Each row is a point on a landscape with many peaks, with its height.
A climber steps from a point to the highest of its 3 nearest points, and stops where none of them is higher. Distance is the straight distance between rows; heights are no part of it.
Kirov height 55.4: [ 80 133 130 162 160 127  57  83 131 144 129 154 175 112 108 139 163 109
  95 126 174]
domad height 47.2: [ 72 108 134  93 194 126 153 111 195  71 121 130 101 140 121 167 122 118
 125 147 155]
Tas height 42.9: [ 95 156 112 126 220 121 106  78 180 118 134 105 105 111  59 161 101 171
 140 185 169]
miput height 30.0: [142 185 167 146 116 183 202 180  74 101 125 111  98  86 172 130 119 104
 161 129  65]
gumag height 9.8: [137 126 133 133 102 121 164 208  86 103 102 135 137 144 155 123  75 124
 139 152 111]
vasa height 50.7: [145  98 133 128 113 144 166 132 112 173 102 106 151  38 181 121  99 101
  76  42  96]
zil height 48.7: [136  98 107 144 105 110  99  97  89 169 146 150 187 101 124 122 151  96
 109 113 152]
Gere height 17.8: [128 151 165 167 117 158 185 221  57 130  98 124 123 118 152 101  96  76
 142 133 119]
bero height 52.5: [128 138 101 119 135  71 127 145 134 120 112 156 132 145 120 141 133 145
 114 134 163]
zuto height 52.6: [ 73 110 137 133 167 117  81  73 181 121 125 155 154 114 114 145 161  94
  92 124 168]
gon height 45.7: [134 135 158 146 103 157 200 186  88 113 106 130 108 122 160 112  94 124
 125 109  81]
Velo height 44.9: [105 174 128 125 224 116 163 167 170  93 133  96  96 188  84 162 145 128
 117 152 182]
moguz height 57.8: [152 135 108 149 136 120 164 158 109 160  78 161 146 144 148 106 147 113
 104 127 148]
Mirim height 61.1: [114 139 119 178 151 120  98  91 136 171  86 140 167 149  89 141 150 125
  94 120 171]
Kasek height 46.6: [ 92 144 122 113 203 126 159 138 171 106 113 117  88 195  91 168 136 160
  97 146 167]
far height 55.2: [168 157 167 110 121 151 174 173 100 127 100 136  94  91 174 103 125 127
  95  59  85]
rok height 50.9: [110 126 132 104 126  82  62 161 105 107 134 155 144 107 122 159 119 134
 118 145 158]
rubu height 57.3: [173 160 145 131 114 121 143 153  99 164  80 140 102  82 161 122 122 132
  57  40  91]
sedup height 43.1: [132 144  99 136 175  81 102  90 184 103 156 102 115 114  69 142  93 193
 168 187 162]
budu height 43.8: [104 119 115  95 143  93  76 126 148  66 155 129 138  90 111 177 111 136
 131 150 139]
Rubip height 44.0: [140 114 139  95  92 145  92  99 122 144 174 141 143 114 128 102 137 105
 161 143 111]
Lakip height 27.2: [125 127 121 138  81 132 173 185  93  97 130  89 114 144 136 115  45 155
 163 145 114]
mide height 53.9: [117 125 125 113 129  69 101 142 135 111 126 162 132 142 123 149 121 136
 118 133 155]
zuris height 47.5: [ 95 169 133 109 205 126 187 165 155  76 121 118 109 158 122 168 173 100
 113 140 166]
Sus height 25.9: [160 154  97 130 155  80 145 179 146 107 140  91 116 153 128 116  91 155
 164 184 152]
ramem height 48.0: [ 96 164 112  91 212 122 150 144 180  83 111 128 106 175 119 162 141 132
 118 136 161]
tup height 54.5: [138  91 137 117  98 146 157  90 134 159 103 125 162  77 150 109 147 117
  92  60  90]
miki height 32.8: [150 151 133 147 134 115 161 213  77 121  92 154 129 141 154 132 134 102
 101 144 148]
mek height 56.1: [116 111 110 139 126 129  88 110 130 159 132 150 160 151 104 122 159 126
 116 135 152]
kur height 49.7: [148  93 141 104  71 140 170 136 118 104 143 105  90 109 158 124 115 147
 139  99  85]
vasef height 50.0: [150 135  98 123 129 121 179 134 132 115 130  87  92 150 166 108 124 160
 172 161 112]
muv height 19.5: [162 153 111 145 108 140 201 177 110  97 146  68  90 121 159 101 108 135
 194 166  71]
pemu height 50.1: [130 104 168 129 112 161 180 150 100 134  99 131 105  86 164 108 117 114
  92  76  83]
suz height 60.7: [141 107 125 146 131 139 105  80 135 154 105 149 163 174 126 136 163 119
 135 125 138]
kogar height 51.9: [101 129 121  89 145  86 115 140 168  75 107 151 102  98 142 161 140 132
 118 136 139]
Zupog height 44.1: [132 144 127  92 150  84 110 185 136  50 116 129 104  93 156 157  82 127
 112 149 141]
mene height 39.7: [ 92  74 140 114  31 142 105 154  93 145 136 113 132 111 108 130  93 122
 143 111 101]
Mul height 43.0: [150 118  89 123 108  98 149 122 143 114 147  94  85 130 144 109  93 166
 182 156 106]
bidel height 38.8: [129 120 126 121  78 111  79 120 117 153 151 136 156 141 116 122 127 113
 139 159 138]
Zari height 46.9: [138 151 165 135 155 146  75 106 118 163 176 157 156 169  90  99 113 131
 123 175 166]
lelug height 40.1: [ 91  57 157 134  34 148 152 152  87 142 125 106 133  74 121 128  93 108
 116  71  77]
roke height 41.2: [114 128  96 124 221 112 100  93 199  86 147  80  90  85  66 151  98 167
 168 195 153]
Zodi height 37.8: [130 120 142 118  97 147 179 171  97  90 142  91  83 123 148 134  62 149
 168 117  80]
fatif height 40.4: [147 151 151 124 119 152 193 181  93 102 108 107 103 147 176 110 132 111
 153 143 104]
vum height 51.5: [ 89 109 138 122 185  81  95 114 157  88 114 153 126 111 141 167 165 123
 103 120 150]
pupu height 54.2: [ 99  72 169 116  66 158 129 134  88 152 151 111 148  30 119 134 128 120
 103  34  94]
bokiz height 41.1: [116 128 142 123 103 115  73 126  90 141 196 144 175 108 111 113 147  86
 115 148 158]
naro height 52.9: [111 142 109 149 157 130 125 123 170 152  87 136 128 216 117 148 154 150
 112 134 155]
gez height 24.2: [170 141  94 138 140 118 180 180 124  95 142  57  89 137 160 102  86 149
 183 171 103]
Mude height 47.1: [137 105 128 165 143 162  94  61 125 154 133 128 179 143 122  99 168 113
 132 105 122]
pem height 48.2: [158 105 115 116  86 116 160 125 122 129 115 134 124 156 152 113 118 159
 170 131 107]
geme height 55.7: [102 152 139 159 140 150  56  82 161 159  89 151 149 167  82 150 150 130
 102 129 161]
Foto height 56.5: [107 136 131 154 146 132  59  89 128 164 131 155 143 167  94 112 159 134
 135 151 165]
Saso height 63.5: [157 181 142  99  83 106 106 110 135 138 174 111  91  92 122 130 140 154
 129  70  91]
dedet height 42.5: [122 105 129 107  40 137  94 128  88 148 160 137 151 116 126 133 108 107
 145 137 122]
melo height 53.7: [146 117 113 151 131  90 138 174 117 132  82 172 166 136 149 124 149 114
  95 127 157]
Gaba height 23.7: [110  88 134 136  71 135 147 181  97 113 132  97 112 148 141 145  43 143
 155 117 102]
zeku height 31.7: [118  86 144 123  63 144 158 182 101 100 153  85 120 125 119 137  56 135
 173 111  75]
buni height 56.9: [128 129 147  92  72 142 121 111 105 139 168 123 118  77 140 123 147 112
 131  90  79]
zubu height 41.7: [150 141 100 117 159  78  91 110 162 103 152 120 120 119  75 155  81 172
 171 176 149]
bub height 43.7: [ 92 137 151 123 169 109  64  97 127 113 151 155 134 107 117 159 148 119
 121 139 166]
podar height 37.5: [134 127 116 128 112 109  92  88 124 131 134 150 149 135 110 124 141 129
 150 160 128]
Razeg height 51.3: [149 133 144 110  89 128 179 163  98 105 114 128 117 123 173 108 110 146
 159 141 103]
nede height 50.6: [119 137 125 167 134 205  63  61 128 180 112 118 160 175  92 118 179 122
 112 145 145]
Kof height 64.5: [157 145 141 107 122 131 180 140 122 110 135 116  88 140 169 130 125 141
 160 115  98]
bel height 44.5: [ 62 124 139 108 180 126  91  80 172  88 128 147 120 126  86 165 146 132
 128 152 172]
geku height 53.2: [107 136 111 132 183  99 130 137 155  94  97 161 119 164 124 162 161 141
 102 118 175]
Gup height 65.8: [141 157 168 107  99 139  94  76 133 131 185 117  97  95 130 117 160 126
 124  78  98]
kito height 56.3: [120 168 144 151 145 190  64  66 128 155 157 143 126 193  78 106 131 143
 108 165 167]
Mazu height 41.3: [112 141 136 141 125 184  86  56 124 169 139 139 158 168  88  91 138 125
 134 150 145]
Foren height 58.5: [142  94 125 141 110 124 142 110 125 151  96 151 151 113 150 107 137 114
 118 109 118]
bak height 32.0: [136 125 135 108  82 119 161 153 126  84 159  79  66  89 169 120  77 176
 156 117  79]
zib height 29.0: [149 191 108 144 130 141 199 184 114 116 138 100 105 150 137 128 138 110
 186 184 121]
Lutu height 48.4: [139 124 150 116 104 150 173 158  96 113 111 113  71  91 159 129 112 135
 105  78  62]
Pugek height 55.5: [115 125 119 139 130  97  97 119 150 128 102 160 136 171 115 140 155 129
 127 127 155]
duv height 51.6: [105 137 105 137 152 136  98 107 160 129  71 142 119 189  90 153 147 164
 106 154 167]
badon height 54.4: [100 127 163 113  64 172 100 144  94 130 187 104 114  47 115 119 157 106
 116  72  95]
gafa height 39.1: [143 142 148 126 113 153 106  93 116 146 206 144 135 135 114  96 147  98
 143 148 140]
pef height 52.2: [149 104 121 102  95 139 144 109 140 133 114 147 120 141 155 133 147 134
 144 127 115]
zed height 27.0: [157 174  90 134 140 116 189 204 100 104 103 111  99 163 142 138 124 124
 159 181 136]
Dok height 55.6: [121 152 140 158 151 158  51  91 139 170 155 151 167 151 100 107 156 110
  76 147 161]
pireb height 57.5: [167 143 155 108 135 149 187 134 122 116 109 126  88 125 183 116 141 128
 126 104  86]
Karo height 47.7: [131 146  93  98 126  74 100 137 131 102 155 139 125 108 120 157 101 152
 156 165 135]
zagu height 57.4: [128 107 152 126  90 128 136 107 113 151 121 131 125  56 134 124 132 114
  95  57  75]
ganum height 41.0: [134 107 130 112 105 138 102 140  76 163 205 133 178 100 128  85 142  66
  93 124 126]
Madef height 47.3: [ 96 156 129  93 225 138 165 135 208  90 123 116  78 170 119 159 137 141
 123 168 168]
lan height 37.2: [146 133 120 105 109 130 116  71 129 138 145 144 129 144 106 116 126 139
 165 156 117]
pelo height 57.7: [192 144 142 147 100 119 127 133 120 159  93 133  96  63 128 129 129 138
  83  26  95]
Vidaf height 40.2: [124 149 134 131 127 151  87  85 123 148 162 136 142 158  92 113 135 157
 179 172 131]
mulal height 47.9: [127  88 165 138  86 178 190 173 106 125 103 127 116  83 169  95 116 110
  94  79  89]
venin height 36.4: [136 131 135 123 110 172  86  98 119 161 183 136 158 129 117  86 171  95
 119 133 138]
fezip height 40.8: [141 138 118 118 128  76 137 185 105  84 113 120 117 158 144 125  99 139
 128 150 138]
keva height 24.7: [122  88 116 100  55 100  92 158  95 100 147 124 154 105 119 139  77 135
 153 146 129]
rirut height 15.9: [133 105 119 125  54 112 139 175  98 118 117 130 122 144 149 119  74 135
 137 138  92]
gile height 43.5: [119  97 132 146  64 133  97 129  69 148 163 138 176  93 122 101 151  75
 105 130 126]
Ped height 54.9: [145 100 112 128 106 109 156 128 133 113 103 138 137 157 143 118 142 123
 121 133 121]
vezo height 40.5: [132 168 118 118 154  76  81 108 143 117 157 149 137 111  90 132 108 151
 171 183 163]
Zis height 41.9: [121 101 151  93  59 138 154 137 106 112 149 103  75  84 129 137  89 166
 161  95  51]
geg height 52.3: [153 110 139 153 142 155 141  75 139 159  92 140 127 142 155 106 175 118
 116  57  94]
von height 61.5: [156 118 131 116  86 128 177 158 127 102 137  88  90 136 166 106  95 164
 153 179  90]
zonib height 46.1: [122 145 109 127 191 115 104  98 177 120 134  85  97 160  63 153  94 178
 168 177 171]
ruge height 56.7: [162 129 155 132 126 138 160 134 116 140  92 133 118  72 175 105 130 117
  79  37  81]
mibu height 51.2: [101 112 124 137 182  91  99 109 164 133  86 149 142 131 110 165 157 123
  88 120 161]
romik height 41.6: [ 87 154 126 131 175 127 119  94 200  96  97 126  97 159 113 172 118 171
 121 161 182]
dig height 25.8: [132 167 124 155 135 131 174 205  90 113 103 159 128 140 148 120 155  93
 109 140 150]
Fak height 57.6: [137 128 141 117  95 122 134 110  97 140 114 114 131  48 132 135 141 118
  78  38  74]
lovu height 47.6: [120 119 147 150 184 171  57 117 132 185 194 155 151 171 113  84 131  92
  75 140 182]
Mikek height 53.5: [149 119 116 110 123 150 133  89 169 137 112 126 116 175 132 122 145 157
 175 144 114]
Figek height 48.1: [ 93 112 138  83 185 100 110 104 160  71 136 147 120 113 116 172  92 127
 150 175 157]
Fuzeg height 35.4: [135 164 128 149 118 153 206 168 104  97 107 100 102 139 160 103 123 130
 156 158 104]
puna height 59.8: [156 119 157  90 101 126 134 112 115 140 118 145  99 103 151 119 150 148
 109  62  70]
sovud height 58.9: [144 119 115 135 113 105 122 127 126 137 100 156 155 156 144 138 143 131
 131 118 132]
fos height 54.8: [143  89 135 127  96 128 169 114 103 133 110 136 148 106 175 103 137 116
 116  87  89]
rep height 50.3: [136  94 124 128  96 119 107  92 135 157 127 171 160 142 129 115 149 103
 141 120 129]
Vaga height 41.8: [ 89 149 140 125 173 122  89  89 175 133 129 149 116 149  87 169 124 139
 134 156 165]
gede height 31.6: [143 142 164 125 136 198  95  81 141 142 199 142 120 151 114  62 159 110
 142 134 112]
dunad height 32.5: [127 100 125 103  59 129 142 154  98 103 142  97 128 118 132 144  93 148
 176 152 104]
Nodov height 51.0: [122 131 127 134 121 159 103  84 135 174 145 136 144 179  93 119 164 131
 153 142 122]
Gepum height 42.7: [ 84 123 128  91 184 138 101  84 159  64 165 133 129  75 118 155 114 117
 173 179 141]
Ruv height 48.6: [131  90 146 143  80 165 120 105  90 154 178 135 177  97 144 106 172  84
 113 107 126]
momid height 67.5: [104 135 145 154 157 183  73  80 130 169 134 147 147 159  88 133 137 131
 102 163 175]
gek height 47.8: [121 116 107 141 128 128  98 100  95 163 175 123 207 109 119  92 171  90
  96 109 150]
tol height 56.8: [119 140 142 145 161 181  43  89 129 168 166 151 141 165  93 104 114 118
  82 160 186]
ragek height 38.7: [ 95 183 163 126 185 163  63  93 143 131 164 151 118 154  61 149 106 141
 130 174 185]
zof height 43.6: [ 98 169 117 129 227 138 155 125 200 124 118  78 101 202 100 172 128 149
 119 145 181]
nis height 61.6: [133 118 107 140 132 114 131 120 132 156  87 160 146 144 137 117 157 122
 112 129 140]
mip height 57.0: [132 125 160 124  76 134 112 148 108 151 144 119 122  44 110 140 155 125
  91  26  99]
zukol height 51.1: [125 105 117 141  98 132 131 104 103 173 159 146 201  94 125  91 161  93
 110 102 123]
duli height 55.3: [102 116  95 189 166 134  94  88 135 179 112 139 230 133 109 117 181 111
 100 106 162]
Vam height 48.8: [ 90 164 129 109 205 105 145 131 180  74 126 100  86 160 112 148 127 159
 140 158 154]
napu height 45.6: [ 95  97 127 102  35 152 123 150 104 140 163 125 149  98 114 120 123  95
 137 115 110]
Kugug height 45.5: [125 103 158 133  67 148 131 121  89 154 164 120 155  65 125  95 177  85
 114  70 105]
sosi height 39.9: [134 101 137 127  89 170  87 136  89 175 203 137 162 129 123  80 161  75
  98 119 143]
sika height 39.8: [135 107 152 102 100 166 115 117  99 152 213 122 143 109 117  74 157  89
 122  97 112]
lebun height 57.9: [140 118 125 135 126 132 125  93 138 153  82 158 140 175 144 115 167 131
 137 123 105]
meziz height 53.0: [139 104 135 133 109 147 181 139 122 145 101 137 156  79 166 101 119 104
 103  70  79]
tos height 38.2: [124 125 165 157 113 178 194 208  77 119  99 137 112  92 175 118  92  91
 142 123  82]
tezud height 49.3: [142 125 121 143 117 110 148 175  98  94  96 145 131 147 156 111 127 115
 105 133 136]
meso height 44.2: [155 135  98 124 160 109 151 144 149 107 110 130 126 187 132 131 122 140
 120 145 153]
vani height 52.7: [108 134 117  98 158  73  99 140 163  95 102 162 128 125 128 159 126 139
 109 141 154]
Dula height 58.8: [172 136 146 114 119 136 123  83 138 152 119 128 116  79 133 122 167 146
 107  46  86]
nanag height 14.6: [135 132 121 146 118 148 200 204 113  86 137  60  88 115 174 120  70 132
 160 140  83]
gubo height 42.1: [150 135 150 100  97 140 181 179 129 107 132 100  65 121 168 127  94 146
 129 105  81]
Veba height 46.0: [105 133 132  93 187 109 146 164 168  47 119 143 102 137 165 161 119 103
 100 140 157]
nabok height 60.6: [126 104  99 166 127 131 113  90 117 174 102 142 207 121 125 122 167 127
 107 115 142]
Dunim height 44.7: [140 148  76 106 166  78 127 135 153  79 127 122  99 133 128 149 103 171
 139 162 140]
buzo height 59.7: [155 120 116 140 155 109 144 124 149 144  88 164 149 192 128 129 156 121
 102 134 148]
lefu height 39.5: [126 144 126 124 112 112  69 116 119 133 163 166 155 137 100 116 142 113
 122 158 163]
Sodo height 10.6: [130 106 133 127  68 105 119 204  88 127  96 141 143 144 144 139  89 137
 121 141 117]
lasof height 55.0: [ 95 111 101 195 155  91  88  95 138 156  99 141 181 117 109 159 165 115
  80 113 173]
kamo height 50.4: [134 144 117 112 156  84 113 122 149 118 117 144 119 148 107 155 126 161
 145 161 149]
Mosa height 49.8: [109 169 110 105 173 100 117 124 172 100 123 118 111 152  92 162 111 152
 132 145 157]
rud height 39.4: [152 138  92 123  84  99 118 125 118 107 137 117 131 126 118 130 100 157
 174 157 112]
ruvad height 51.8: [132 122  98 122 119  63  96 146 126 105 119 148 137 125 122 162 119 141
 123 137 146]
seme height 50.8: [155  82  99 158 127 110 155 128 124 176  85 133 189 100 156 101 136 125
  97 111 140]
rulo height 55.9: [151  94 137 127 104 130 139  95 121 162 135 124 145  49 131 115 169 113
 106  65  96]
Voso height 44.4: [139 146 127 151 180 107 157 174 135 108  93 165 138 161 144 136 162 106
  93 138 164]
gim height 45.9: [127  89 141 102  43 132 158 107 113 145 142 129 126 111 145 127 146 121
 124 106  97]
kezat height 51.4: [142 152 119 132 161 140 166 119 173 148  98 131 108 209 130 124 149 154
 146 138 152]
pasu height 12.8: [124 132 148 178 104 164 180 230  63  97 124 116 119 151 139 129  71  97
 146 126 111]
mib height 42.8: [113 151 124 128 150 116  61  95 150 118 162 155 126 146  77 147 117 145
 151 168 161]
kefi height 23.9: [159 139  76 121 176  72 124 136 182 126 144  76 109 135 111 122  80 180
 170 211 137]
Roli height 54.1: [100 149 120 120 158 106 120 117 166 125  81 139 130 179 115 152 136 136
 126 132 175]
rava height 45.4: [121 124 173 171 121 173 178 181  74 146 103 129 124  70 158  83 102  88
  89  90  97]
zev height 54.7: [137 113  98 163 118 141 137  84 110 194 141 128 207  90 139 116 156 102
 112 104 133]
Movam height 49.2: [ 98 140 123 102 186  87 119 127 179  76 130 142 108 121 113 155 100 149
 148 152 154]
Vus height 42.0: [131 170  91 146 218 109 151 137 186 117 122  73  77 199  93 147 126 143
 134 188 161]
bef height 46.4: [105 118 142 132 197 137  60 121 121 169 208 141 176 139 121  97 144  98
  54 130 183]
sode height 45.1: [118  95 136 140  49 151 137 116  92 150 133 118 158  74 138 123 140 109
 110  87 102]
lida height 58.7: [160 119 109 128 137 116 153 141 135 123  84 173 130 194 140 118 153 104
 110 129 132]
sut height 4.8: [121 111 130 160 110 127 141 223  87  88 124 112 113 150 149 142  69 113
 139 138 126]
femad height 39.3: [139 119 153  88  62 109 117 110 136 116 152 108  88  96 132 127 108 161
 168 130  85]
Beb height 45.0: [116 142 137 149 155 143  62 107 110 147 190 162 157 126  97 101 159 121
 116 164 186]
devoz height 40.9: [136  75 109 137  95 151 155 102 102 179 114 110 179  60 159 121 139 105
 113  92 110]
Zal height 53.3: [132 159 171 146 131 158 189 177  86 124  95 125  92  83 157 103 115 100
 112  91  88]
Pegeg height 43.4: [151 140  91 114 119  99 146 127 155 125 120 121 113 171 136 123 118 161
 179 172 136]
logu height 58.3: [164 157 137 137 144 135 152 102 149 149  97 133  98  88 144 125 147 131
  86  26  86]
Pefu height 42.2: [104  96 168 105  41 144 135 165 104 119 159 104  97  79 125 138 108 117
 142  68  81]
mol height 46.5: [139 189 115 124 184 103 157 170 162 117 116 109 100 197 116 126 136 151
 125 157 173]
Dako height 47.0: [ 73  94 115  72 196 113 129 125 168  61 114 135 121 109 159 185 133 112
 139 164 139]
nid height 54.6: [154 120 140 106 118 144 177 115 126 135  94 141 109 120 171 110 144 130
 122 105  92]
bov height 46.3: [125 133 107  87 177  69 129 162 139  70 112 135 107 140 155 155 116 142
 124 159 150]
Zili height 52.4: [131  85 112 153 138 159 127  73 133 161  96 143 165 123 136 112 168 100
 114  92 104]
bag height 52.1: [157 130 142 132 146 151 169 131 136 120 102 142 132 172 155  99 151 126
 144 117 126]
dav height 45.2: [110 119 120 159 139 122  83  94 102 171 134 146 187 120 129 112 166  93
  97 118 156]
Gipav height 46.8: [ 94 170  94 140 172 147 101  95 181 141  93 107  98 184  93 164 129 194
 125 159 176]
Solu height 61.0: [141 151 149  85  86 128 142 121 121 132 139 129  88 101 149 130 136 152
 114  58  82]
guno height 50.2: [102 142 155 139 174 135  37 102 114 145 182 157 169 127 115 100 150 107
  82 129 166]
Nalu height 34.6: [132 135 100 128 114 105 144 190 129  82 121  97 102 155 144 147  67 155
 149 177 135]
zoki height 50.5: [129 104 108 167 128  83 117 142 111 149  84 167 171 135 134 121 144 111
 101 123 156]
Gifud height 58.0: [104 121 107 173 128 160 104  76 160 171  79 132 161 170  87 140 167 122
 107 116 145]
tilup height 41.5: [145  85 146 150  86 127 158 170  98 134  92 132 150 105 167 105 103  95
 111  85 108]
Pena height 45.3: [133 170 118 147 182 117 148 162 145 106  99 138 125 189 127 143 154 119
 116 146 162]
Fod height 39.6: [113 140 107 119 230 110 128 106 208 117 107  79  79 148  59 160  91 169
 121 166 176]
vuf height 23.8: [131 167 122 147  97 158 187 205  81 102 119 113  96 130 172 118  89 115
 173 146 106]
Zot height 58.2: [133 127 145 111  93 116 117  96 133 166 140 124 107  71 122 146 149 130
 104  56  79]
furu height 40.3: [123 150  98 119 221  87 113 131 206 107 131  72  85 110  80 142 105 167
 138 178 163]
Kiviz height 34.5: [138  93 124 155 121 156 186 167  83 157  95 141 146 102 170  73 118  90
  89 101 133]
rara height 24.9: [163 111  69 124 121  77 139 158 148 130 131  67 114 141 122 108  81 165
 173 182 132]
Napal height 46.7: [ 86 124 145  99 200 113 141 145 156  65 105 134 117 139 147 176 162 107
 114 135 159]
nub height 59.1: [141 121 165 118  73 139 144 115 115 118 138 139  87  81 132 141 129 137
 128  75  82]
kove height 53.6: [145 118 136 100  89 135 160 109 122 122 118 121 113 120 159 120 119 160
 146  96  93]
zat height 43.3: [145  83 121 113  84 115 142 150 100 138 115 153 151 117 145 132 125 119
 116 119 120]
rakam height 40.6: [121 160 112 137 134 139  72  78 159 139 142 143 120 162  68 146 121 150
 150 181 154]
Vov height 41.4: [122 136  94  97 188  72 106 122 172  81 145  95 111  97  80 163  75 162
 167 182 142]
rit height 42.4: [122 127 101 137  97  87 122 165 108 101 139 146 144 126 121 163  88 142
 134 159 133]
zoto height 52.8: [ 96 144 137 156 173 127  41  87 139 157 151 160 173 131  99 143 162 109
 125 147 168]
kiduv height 47.4: [130 160 120 101 184  92 152 165 157  88 114 139 103 170 135 144 128 134
 130 143 172]
tuvi height 55.1: [ 89 118 113 175 128 185  76  79 151 168  64 118 154 193  91 133 157 132
  98 132 152]
Rozup height 58.1: [109 125 115 166 143 112  67  90 145 148 122 157 174 129  99 130 172 124
 105 121 177]
rel height 56.2: [108  97 173 134  83 149 142 144  98 169 120 115 119  55 124 132 111 111
  90  30  91]
zol height 53.8: [159 123 140 115 158 147 165  94 144 139 104 148 110 157 151 112 161 115
 136  83 100]
Visu height 42.6: [105 134 121 166 122 143  92  83 115 178 147 145 190 138 107  90 148  99
 104 112 155]
Zesis height 55.8: [135  86 117 155 112 126 147  97 136 162  90 139 161 109 162 109 136  98
 102 107 123]
nidu height 60.0: [147 146 170  89 118 163 113  77 128 149 210 119 114 106 116 109 152 129
 152 122  99]
dal height 44.8: [ 84 141 138 105 202 127  93  84 191  77 150 116 108 108  87 163 118 130
 173 180 160]
zub height 36.1: [145 150 132 140 141 196  85  78 126 161 196 144 143 163 102  86 136 120
 151 168 155]
Godus height 52.0: [127 107 144  91  62 140 123 116 101 124 180 113 130  97 127 122 115 107
 151 125 101]
zov height 56.6: [140 136 131 143 139 150 118  74 159 156 107 145 128 182 108 132 142 143
 151 129 130]
vif height 54.3: [112  94 157 127  88 146 163 146 106 165 130  96 134  35 145 124 100 133
  90  40  94]
zanu height 48.9: [130  71 117 127  71 134 150 123  94 150  99 110 132  91 155 109 139 112
 109 104 117]
zozu height 46.2: [152 122 132 115  97 142 108  60 143 157 124 146 128 128 119 121 169 114
 144  99  83]
mebot height 31.4: [157 156 151 151 118 164 189 193  53 120 102 135 119 129 160 107 138  89
 151 128 108]
vid height 28.0: [162 163 103 115 139 102 161 180 111  98 141  90 108 157 141 124  94 150
 170 177 123]
tuliv height 48.3: [ 84 121 130  92 193 113 118 106 191  78 122 130 110 129 112 160 122 130
 145 163 147]
Pibun height 49.9: [123  87 134 114  64 134 124  99 105 152 143 150 153  95 149 108 136 120
 135 123 104]
pafus height 39.2: [121  84 141 122  37 134 142 148  94 142 146  98 108 104 112 133  94 118
 154 114  99]
rimit height 33.3: [120 127 111 105  78  83 119 173 111  97 137 121 131 121 131 153  55 152
 148 158 130]
nor height 54.0: [135  97 129 135  85 115 115 111 109 151 124 154 175 123 139 126 135 125
 141 115 126]
bopel height 40.7: [110 172 126 143 187 131  63  80 161 129 143 108 103 136  54 159  88 172
 138 174 184]
gef height 64.1: [131 110 112 159 153 132 120  95 137 164  92 156 175 149 110 122 158 119
 108 117 142]
Nur height 53.1: [165 148 122 140 143 124 177 160 143 123 133 115  97 166 150 122 149 145
 163 148 101]
kesa height 49.6: [157 157 123 136 137 152 185 153 109 133 100 126 114 185 179 102 168 106
 146 146 120]
latat height 27.1: [153 194 107 153 155 105 181 183 104 107 138 111 111 173 127 136 140 116
 164 182 171]
Dev height 49.0: [118 115 131 158 126 177 114  59 149 150 104 117 171 149 119 113 166 102
 130 102 102]
Soka height 56.0: [170 155 157 117 119 121 143 179 116 138 104 138  72 106 149 131 140 154
  89  42  81]
Lolav height 44.6: [133  96 166 115  57 155 166 168 101 135 127 119  85  91 145 127 119 118
 116  74  76]
Bur height 45.8: [108 137 143 115 178  95  75 109 149 102 163 153 125 111  98 165 107 131
 150 156 153]
luma height 49.1: [153 113 102 116  92 111 163 147 122 126 145  74  75 122 142 114  74 179
 168 167  89]
verek height 53.4: [158 109 134 130 149 139 157  77 140 152 108 140 151  91 156 116 151 104
  88  56  89]
vil height 57.2: [151 127 140 111 135 125 169 113 150 133 125 118  88 152 166 125 143 148
 172 131  96]
Gosi height 27.5: [151 120  98 131 103 102 146 188 118  82 143  68 108 131 150 107  61 155
 170 169 114]
sugi height 49.5: [131 164 105 129 176  95 104 124 161 122 130 126 111 153  91 159 111 186
 150 168 154]
nekad height 40.0: [121  70 102 139  89 149 159 109 103 177 156  97 187  39 144 121 138  84
 108  80 101]
bir height 44.3: [127 137 134 141 134 164  91  64 121 157 155 136 143 181 116 121 149 135
 165 143 115]
det height 42.3: [143 136  97 112 157  68  96 151 136  73 146  93 115 116 103 148  63 161
 156 172 138]
rovag height 43.9: [104 152 119 113 158  89 135 197 115  59 105 147 112 123 155 166 122 115
  98 138 155]
peme height 51.7: [107 134 120 160 154 184  60  70 152 164  91 130 152 184 110 128 155 142
 132 154 142]
ded height 14.7: [153 165 141 138 129 137 200 173  98  97 164  49  89 101 179 118  94 148
 174 135  72]
sute height 43.2: [110 128 119 152 120 108  59 120  98 140 149 148 196 103 127 136 148  91
  92 138 147]
dum height 48.5: [109 144 108 141 142 163 100  87 164 148 103 129 137 207  85 156 126 151
 134 173 138]
Mitug height 56.4: [145 104 148 109  87 136 157 135 115 133 110 135 114 121 154 108 133 128
 137  90  82]

Two climbers start at each pair of points below. Name the first point that both come to, or write -.
bopel and romik -> kamo
bir and podar -> gef
Ruv and bokiz -> zukol
Tas and Figek -> kamo

Where does a climber stop that starts at each point below?
zed -> Kof
latat -> Kof
furu -> mide
mibu -> gef

Call two points neighbours if one is among the 3 nearest of the other. Go from one point of each pair to the other, from neighbour to neighbour, staying as high as possible. Name the lowest point that can't be avoided.
Mitug and von -> Razeg
momid and gef -> mek
Foren and Gup -> fos
